Each row is a point on a landscape with many valleys, with its height.
From any point a ball takes the steepest step (drop divided by distance) to one of its 4 nearest points. It stops when none of these is lower. Distance is the straight distance between rows; heights are no part of it.
(248) (h 76.9): [111, 85, 69, 121, 88, 140, 110, 96]
(401) (h 68.4): [117, 105, 34, 140, 97, 136, 133, 114]
(732) (h 29.6): [103, 151, 105, 85, 107, 105, 86, 102]
(475) (h 25.2): [108, 102, 108, 93, 75, 135, 89, 72]
(745) (h 12.9): [102, 112, 110, 88, 94, 103, 87, 96]
(342) (h 7.4): [88, 128, 153, 54, 70, 102, 81, 47]
(542) (h 40.3): [109, 168, 73, 102, 113, 108, 96, 118]
(61) (h 30.6): [112, 131, 91, 100, 83, 132, 94, 91]
(154) (h 76.5): [108, 86, 55, 125, 118, 91, 120, 133]
(270) (h 6.1): [97, 137, 141, 66, 63, 128, 78, 45]
(602) (h 71.8): [106, 65, 53, 135, 118, 93, 129, 135]
(489) (h 29.2): [97, 101, 105, 91, 102, 89, 88, 105]
(494) (h 65.0): [95, 55, 136, 88, 84, 97, 92, 80]
(789) (h 62.5): [112, 138, 53, 119, 115, 112, 112, 120]
(306) (h 6.5): [88, 28, 130, 99, 95, 74, 98, 98]
(386) (h 52.7): [102, 80, 89, 113, 104, 102, 99, 112]
(575) (h 20.4): [107, 121, 76, 105, 128, 80, 105, 134]
(618) (h 9.2): [96, 117, 135, 73, 76, 117, 85, 65]
(227) (h 45.3): [88, 64, 128, 91, 114, 59, 93, 117]
(305) (h 10.4): [86, 123, 151, 59, 89, 88, 78, 65]
(516) (h 80.4): [115, 92, 16, 156, 86, 144, 155, 113]
(162) (h 80.9): [99, 50, 83, 123, 115, 79, 117, 132]
(410) (h 77.6): [106, 64, 64, 140, 84, 137, 130, 102]
(289) (h 54.4): [91, 80, 139, 75, 91, 78, 85, 88]
(600) (h 35.9): [94, 94, 121, 88, 95, 98, 84, 93]
(425) (h 60.5): [83, 115, 143, 71, 124, 45, 74, 108]
(431) (h 73.3): [108, 81, 58, 131, 95, 122, 127, 110]
(423) (h 11.3): [105, 121, 82, 101, 116, 96, 103, 121]
(202) (h 72.9): [109, 71, 44, 147, 86, 145, 143, 100]
(256) (h 57.7): [107, 61, 79, 132, 64, 166, 117, 71]
(396) (h 79.9): [112, 93, 35, 139, 104, 118, 141, 131]
(606) (h 18.6): [96, 131, 123, 87, 140, 51, 81, 130]
(277) (h 16.6): [92, 142, 137, 70, 106, 81, 76, 89]
(684) (h 26.8): [98, 93, 128, 84, 82, 107, 88, 78]
(6) (h 20.5): [101, 141, 106, 90, 122, 74, 88, 114]
(678) (h 25.4): [103, 138, 110, 86, 98, 104, 84, 92]
(761) (h 39.5): [102, 70, 105, 102, 103, 98, 100, 104]
(765) (h 13.1): [100, 130, 122, 79, 81, 124, 82, 72]
(573) (h 64.9): [110, 81, 63, 136, 73, 158, 125, 86]
(643) (h 57.6): [116, 143, 58, 114, 97, 133, 107, 105]
(101) (h 45.5): [99, 79, 103, 101, 112, 76, 97, 119]
(731) (h 59.0): [76, 87, 160, 64, 101, 54, 83, 74]
(509) (h 61.1): [118, 133, 33, 131, 100, 127, 126, 122]
(327) (h 37.3): [113, 169, 83, 101, 111, 118, 94, 103]
(416) (h 19.6): [107, 128, 105, 88, 82, 135, 89, 81]
(559) (h 85.5): [98, 75, 59, 126, 136, 66, 124, 149]
(465) (h 53.9): [105, 69, 100, 110, 71, 142, 106, 76]
(315) (h 27.5): [97, 123, 112, 91, 127, 70, 89, 124]
(11) (h 31.7): [100, 132, 94, 104, 144, 60, 94, 143]
(504) (h 45.8): [101, 70, 114, 99, 74, 129, 97, 74]
(608) (h 26.7): [91, 96, 135, 82, 109, 68, 86, 99]
(111) (h 78.5): [111, 64, 37, 144, 111, 110, 141, 133]
(458) (h 45.2): [69, 112, 179, 52, 111, 31, 76, 77]
(139) (h 22.6): [93, 57, 117, 97, 99, 86, 96, 105]
(209) (h 28.9): [98, 158, 99, 100, 138, 71, 92, 132]
(563) (h 61.0): [95, 58, 126, 92, 80, 107, 94, 77]
(802) (h 59.3): [70, 118, 186, 42, 100, 35, 73, 58]
(522) (h 54.1): [94, 86, 100, 99, 126, 61, 95, 128]
(521) (h 61.4): [104, 87, 85, 112, 75, 150, 106, 82]
(758) (h 17.4): [108, 115, 73, 107, 122, 89, 100, 129]
(285) (h 63.7): [103, 72, 90, 112, 97, 115, 106, 104]
(233) (h 30.2): [98, 115, 90, 100, 132, 69, 95, 135]
(113) (h 27.2): [103, 53, 96, 126, 75, 136, 113, 81]
(693) (h 64.5): [102, 60, 67, 130, 106, 108, 117, 112]
(532) (h 8.8): [95, 102, 143, 69, 72, 104, 83, 61]
(370) (h 51.3): [115, 121, 64, 113, 94, 129, 106, 102]
(710) (h 42.6): [80, 106, 164, 55, 110, 54, 77, 81]
(152) (h 26.5): [83, 127, 155, 63, 110, 56, 76, 85]
(242) (h 56.2): [76, 81, 166, 55, 103, 44, 80, 81]
(230) (h 67.6): [104, 68, 108, 106, 62, 152, 101, 54]
(706) (h 80.1): [111, 95, 44, 132, 113, 100, 130, 135]

For each start below, name the point where the ball stops.
(285) | (306)
(305) | (270)
(532) | (270)
(458) | (270)
(765) | (270)
(327) | (745)
(227) | (306)
(11) | (423)
(522) | (423)
(410) | (113)
(202) | (113)
(494) | (306)
(542) | (745)

Call two points neighbours if one is among the 4 nearest of the other. Go from one point of each pair to the other, from neighbour to neighbour, staying as low as possible. Name the highest point that can't be avoided.
(306), (270) | (761)
(270), (113) | (504)
(745), (270) | (678)
